Each row is a point on a tangle of strands that fork, close into loops and nearly touch. The rows are in no order.
In the rows, zero is written as 128.
Points whose rows are less than 89.9 apart are linked; no others are. Some points are linked to none.
z759: [160 121 137 191 129 121 127 103 118 145  91 141  92 137  87 122 150 154
 137  78 128 102]
z368: [ 71 146  88  60 122 143 153 140 131  64 166 133 156 120 147 151  69 125
 161 171 155 112]
z457: [140  97 136 127 153 120  58 149 151 120 120 164 160  96 157 135 160  54
 109 134 136 166]
z716: [ 86 195  92  86 153 167 154 171 115 131 126 128 148 102 143 115  99  87
 117 199 112 134]
z927: [120 168  72 145 137 169 175 128 131 188 122  97 114 139  93 116 119 178
 104 157  98 127]
z849: [158  95 122 156 125 152 112 104 163 151 134 105 141 172 103 128 134 178
 138  91  68 159]
z561: [158  97 184 155  95  88 146  97  97 133 120 127  95 143 119 103 141 162
 149  65 148  95]
z554: [147  85 149 146 172 131  47 125 142 110 101 176 152  80 163 149 166  41
 119 145 165 146]
z588: [104 175  90  82 130 157 135 154 153 108 172 137 174 118 157 125  82 114
 123 156  96 156]
z867: [ 84 161 131  80  88 125 212 135  92 148 146  82 106 133 113  93 131 158
 134 162 134 106]
z261: [123 146 145 169 134 134 148 117 111 221  78  81  94 146 106  93 162 162
  98 138 118 107]
z25: [ 94 140 102  72 126 128 115 167 154  91 168 148 173 121 181 128  90  97
 128 158 118 154]
z51: [157 129 136 158 142 148 102 117 145 123 116 136 122 141 110 148 140 119
 136 114 107 134]
z715: [156 106 135 173 128 164 129  84 146 142 123 108 114 176  95 131 137 181
 166 101  83 132]
z39: [137  97 188 119  93 134 148  96 123 131 148 101 120 173 133 116 143 146
 170 121  97 134]
z665: [104 126 132  91  67  99 218 125  81 144 152  89  93 122 107  90 138 181
 134 131 150 103]
z943: [ 85 179 106 107 170 146 142 161  80 110  91 135 120  91 132 143 109  69
 109 206 171 103]
z217: [ 56  96 133  90 142  97 108 133 148  54 138 143 159 123 188 140  77  97
 148 181 182 102]
z854: [141 124 150 140 115 155 154  96 127 126 134 115 108 170 112 135 137 157
 163 123  97 117]
z208: [115 128  88  65  79 148 192 123 123 106 184 112 135 134 121 127  96 178
 162 146 102 142]
z380: [129 130 183 135 133 117 124 117 114  92 122 142 110 138 145 146 125  99
 161 132 167  88]
z356: [125 150 116 113 133 153 137 129 143 100 152 138 135 141 129 151 110 124
 147 145 106 126]
z31: [157  82 150 131  93 103 138 107 109  89 142 145 115 155 129 152 124 151
 170  82 144 110]
z204: [156 136 195 173 135 112 111 112 108 156  87 133  99 126 115 113 162 103
 126  99 149 106]
z69: [156 132  93 165 135 132 107 128 131 177  89 129 111 106  87 123 164 147
  82 105 107 135]
z864: [126 133  79 132  97 118 190 126 117 136 150 118  99 133  91 123 128 186
 127 121 129 110]
z673: [143 125 138 189 109  96 173 101  92 174 101 123  64 132  93  82 148 184
 128  78 151  83]
z466: [141 107 163 125 129 134  96 138 166 132 143 123 156 155 135 124 146  94
 132 118  86 174]
z47: [ 98  65 190 118 144  92  78 159 157  94 140 158 154 125 204 113 139  52
 133 148 173 149]
z835: [136 142 117 144 168 142  87 127 127  99 103 166 127  98 138 170 128  77
 123 154 153 113]
z450: [145 170  86 151 161 177 115 124 138 191  99 109 140 109 103 127 140 137
  78 156  83 159]
z995: [123 138 145 128 179 174  87 143 152 108 131 147 160 114 164 132 139  51
 135 185 111 162]
z226: [141 105 116 124  82 112 186 103  96 111 150 125  89 136 103 128 127 188
 164 110 143 106]
z203: [118 177  62 108 155 132 122 155 131 107 134 153 136  79 126 162 101 114
  92 154 148 125]
z228: [123 142 100  81  93 167 173 120 141 131 176 111 150 150 128 122  97 172
 152 151  70 153]
z606: [166 123 197 195 137 117 113  89 114 170  76 122  95 142 101  97 164 137
 136  73 131 106]
z754: [124 156 134 130 161 144 109 141 113 123 101 144 126 105 138 147 141  69
 113 172 136 126]
z10: [158  92 207 136  96  77 121 118 106 126 128 130 115 148 135 108 142 122
 144  68 151 111]
z909: [ 73 136 155  71  99  89 166 146  98  99 144 111 127 121 154 118 119 114
 137 152 174  93]
z21: [125 120 167 167 122 129 138 105 126 222  88  70 105 163 114  84 170 183
 118 111 116 116]
z18: [112 160 180 115 113 123 212 100  55 119 135  84  87 119 105 111 122 151
 161 142 184  68]
z663: [129 111 147 142 124 150 105 123 163 207 101  72 144 168 116 101 158 163
 115 122  78 157]
z746: [103 112 121  96  89  85 166 127  99  84 140 136 109 118 127 144 106 152
 146 116 194  82]
z825: [175  90  82 156 123 104 101 140 144 111 143 156 140 128 104 156 111 164
 109  51 108 158]
z621: [133  92 158 157 100 128 142  90 130 196 112  77 108 177 116  87 160 198
 137  95 105 120]
z96: [159 130  64 166 128 139 149 110 141 114 151 144 107 131  88 149 111 187
 137  86 112 128]
z233: [ 65 144 177  70 118 115 154 152 106  98 145 112 137 133 174 103 120  85
 150 184 155 110]
z890: [133 161 112 108 143 171  98 147 173 143 157 124 181 125 149 117 112 107
 108 143  67 195]
z19: [121 167 130 143 131 120 175 132  88 144 105 117  87 125  94 128 136 132
 118 142 155  89]
z608: [112  96 148  85 108 110 128 141 136  80 161 139 149 153 171 147 107 109
 157 138 130 130]
z298: [160  58 153 127  98  91 112 122 120  85 140 154 142 160 143 164 112 132
 165  75 137 137]
z449: [139 103 151 131 120 133 100 136 163 167 125 105 149 154 119 113 155 123
 117 113  79 174]
z421: [172 114 118 143 170 159  49 121 170 121 127 142 174  99 128 147 144  83
 107 112  93 200]
z477: [112 164 169 127 155 166 151 119 106 112 120 117 111 155 135 142 126  90
 162 177 125 107]
z600: [ 90 154 132  87 101 108 174 151  99 125 137 114 114 123 125 118 132 127
 123 151 146 103]
z544: [118 116  85  90 135 113  87 160 165  75 167 161 179 112 179 154  76 106
 107 130 135 162]
z685: [137 101 133 111  82  91 165 121 101 102 146 133 104 141 123 132 126 161
 147  95 150 104]
z527: [158 102 111 127 161 140  50 137 155 131 125 156 177  71 145 134 169  54
  90 132 116 192]
z50: [ 89 143 103 101 158 120  94 157 128  99 112 159 145  80 170 144 116  70
 102 187 170 114]
z362: [101 146  71  63  99 145 170 136 135  78 185 133 154 120 140 145  70 157
 151 143 129 135]
z786: [ 99 161  69  86 145 119 104 170 134 110 133 153 151  76 152 142 108  97
  83 165 145 134]
z603: [128 142 135 178 123 108 169 116  94 199  94  99  76 128  92  89 157 172
 104 110 144  89]
z387: [133 131 176 128 108  73 143 122  87 116 117 135  95 115 129 117 132 127
 133  94 190  74]
z369: [160  91 102 206 127 120 132  88 127 153 101 139  87 151  81 108 142 202
 146  57 110 115]
z194: [ 78 177 123  96 169 148 137 168  97 117 108 129 139  99 154 118 116  61
 112 213 147 119]
z446: [ 86 126 192 103 139  96 116 144 121  98 131 130 132 125 183 117 134  73
 142 160 173 105]
z210: [ 55 131 118  98 167 119 104 146 137  72 115 146 151  99 177 142  84  82
 126 202 183  97]
z318: [170  91 123 163 149 155  77 108 185 153 109 100 158 147  99 130 141 148
 121  78  72 184]
z885: [ 89 100 211 118 151  90  95 148 134 101 129 139 147 109 204 101 141  49
 131 165 188 121]
z964: [113 164 109 101 115 171 159 130 153 152 158 104 147 151 128 114 105 150
 133 156  68 151]
z94: [135  68 138 106 102  82 105 141 131  82 156 152 152 147 160 165 102 120
 144  94 141 135]
z451: [155  72 102 189  98  89 145 108 115 155 116 136  85 147  88  97 142 204
 136  44 121 117]
z662: [131  97 153 148 165 107  52 118 135  98  86 178 135  91 169 157 137  55
 122 148 195 109]
z653: [122 121 161 115 129 124 103 146 146 119 137 135 142 143 148 121 144  84
 129 143 112 149]
z325: [171 128  87 144 151 129  64 135 149 104 128 168 148  92 125 170 128 106
  95 101 126 157]
z376: [130  90 183 106  84  52 133 139  97 116 136 133 119 131 153 117 128 122
 126  81 178 100]
z278: [115 181 101 113 145 161 141 144 130 135 133 130 131 120 123 137 113 113
 119 170 104 134]
z84: [ 99 172  72 109 160 125 135 156  99 106 100 147 118  79 117 160 109  95
  97 177 184  91]
z846: [161 141  75 154 146 162  97 120 170 159 134 115 152 121 103 133 125 166
  84  98  73 181]
z919: [139 144  90 123 125 126 112 151 145 135 141 141 137 116 117 136 128 128
  91 114 102 150]
z237: [155 128  99 156 127 135 142 111 128 100 133 154 103 140  95 159 116 158
 150 102 130 105]
z30: [159 119 149 177 108  82 156  96  87 134 106 150  75 126  98 100 139 174
 148  54 173  78]
z97: [147 101 188 155  94 102 150  91 103 169 120  96  98 159 116  87 157 174
 146  82 122 103]
z358: [120  92 172 118 133 108  83 155 153 108 136 149 147 132 170 125 145  63
 131 133 139 156]
z805: [ 76 119 131  64  79  81 179 134  86  87 148 113 120 112 133 128 106 146
 143 135 199  88]
z391: [121 122 109 128 117 156 129 129 165 213 129  76 151 169 123  97 140 192
 107 124  72 160]
z842: [132 157  96 111 129 165 124 137 168 151 162 115 164 138 132 122 107 145
 109 129  61 179]
z655: [174  99 141 162 161 157  58 113 177 142  98 124 156 120 100 139 161  92
 120  99  87 183]
z751: [157 141 163 169 128  86 144 109  86 134  90 154  82 118 104 112 138 141
 136  74 187  66]
z76: [114 154 128 108 155 166  98 159 163 133 147 135 172 115 167 109 130  66
 122 181  84 182]
z912: [156 126  80 180 144 148 101 114 160 174 104 112 122 126  87 124 143 183
  99  89  85 150]
z504: [131  90 189  95  92 121 137 118 125 105 161 118 137 169 157 128 133 115
 174 127 112 145]
z337: [135 147 133 143 130 124 123 138 117 185  92 115 111 117 110 110 166 113
  84 140 112 131]
z590: [144 135 193 154 141 121 114 116 113 122 108 133 106 142 131 132 148  91
 147 120 148 101]
z333: [ 56 113 117  62 121 123 137 132 134  50 157 136 161 130 177 144  71 120
 167 174 166 109]
z114: [113 159  71 136 116 141 202 132 120 165 139  99  99 132  87 111 124 187
 121 148 116 115]
z300: [141 161 120 158 157 165 127 129 112 192  81 105 119 119 100 124 155 117
  92 167 104 134]
z697: [178 110  93 160 140 131  82 123 158 105 138 154 147 126 103 161 117 138
 118  69  99 165]
z383: [135 134 127 134 127 120 131 118 121  86 123 151 107 132 118 164 118 128
 149 118 157  95]
z934: [113 135 152 103  85 117 219  97  67 122 146  91  86 122 106 105 128 173
 164 133 173  85]
z121: [147 160  81 139 155 177  95 123 164 193 118  98 161 112 113 121 132 154
  76 131  72 184]
z669: [158 104 106 142 112  96  77 154 144 165 107 137 140  99 106 118 168 119
  65  83 103 165]
z268: [159 154  72 147 177 150  75 125 133  99 109 172 137  76 123 180 122  95
 102 140 148 126]
z419: [114 140 103 132 113 162 164 119 147 203 134  79 128 168 115 105 133 193
 125 150  82 136]
z887: [144 136  86 118 150 133  86 141 162  85 156 162 160 111 147 170  95 114
 112 115 117 160]
z163: [170  89  55 166 110 105 140 130 136 120 152 150 114 131  89 139 113 197
 120  54 115 139]
z717: [114 171 155 134 174 162 135 136 100 122 101 129 112 131 134 142 132  66
 137 188 139 111]
z116: [115 160 140 114 138 178 160 110 122 103 144 119 121 156 127 150 111 123
 173 173 104 113]

A piece is two or more points that can be reached from each other along the links. Count, over all rows, the pieces, the separate loops (a circle has one, a figure eight two, a Y none), the forks (points with three links) and the tips (points with one).
pieces: 4
loops: 5
forks: 7
tips: 5

Name the points in between on the shortest way along the links from the first point to the second, in order.
z588; z759: z25 > z544 > z887 > z325 > z697 > z825 > z163 > z96 > z237 > z383 > z380 > z590 > z204 > z606
z25; z84: z544 > z887 > z325 > z268 > z835 > z754 > z717 > z477 > z116 > z356 > z278 > z716 > z194 > z943
z114; z527: z927 > z419 > z391 > z663 > z449 > z466 > z653 > z358 > z457
z368; z203: z333 > z217 > z210 > z50 > z786
z600; z715: z909 > z805 > z746 > z685 > z31 > z298 > z94 > z608 > z504 > z39 > z854
z421; z867: z527 > z457 > z358 > z47 > z885 > z446 > z233 > z909 > z600
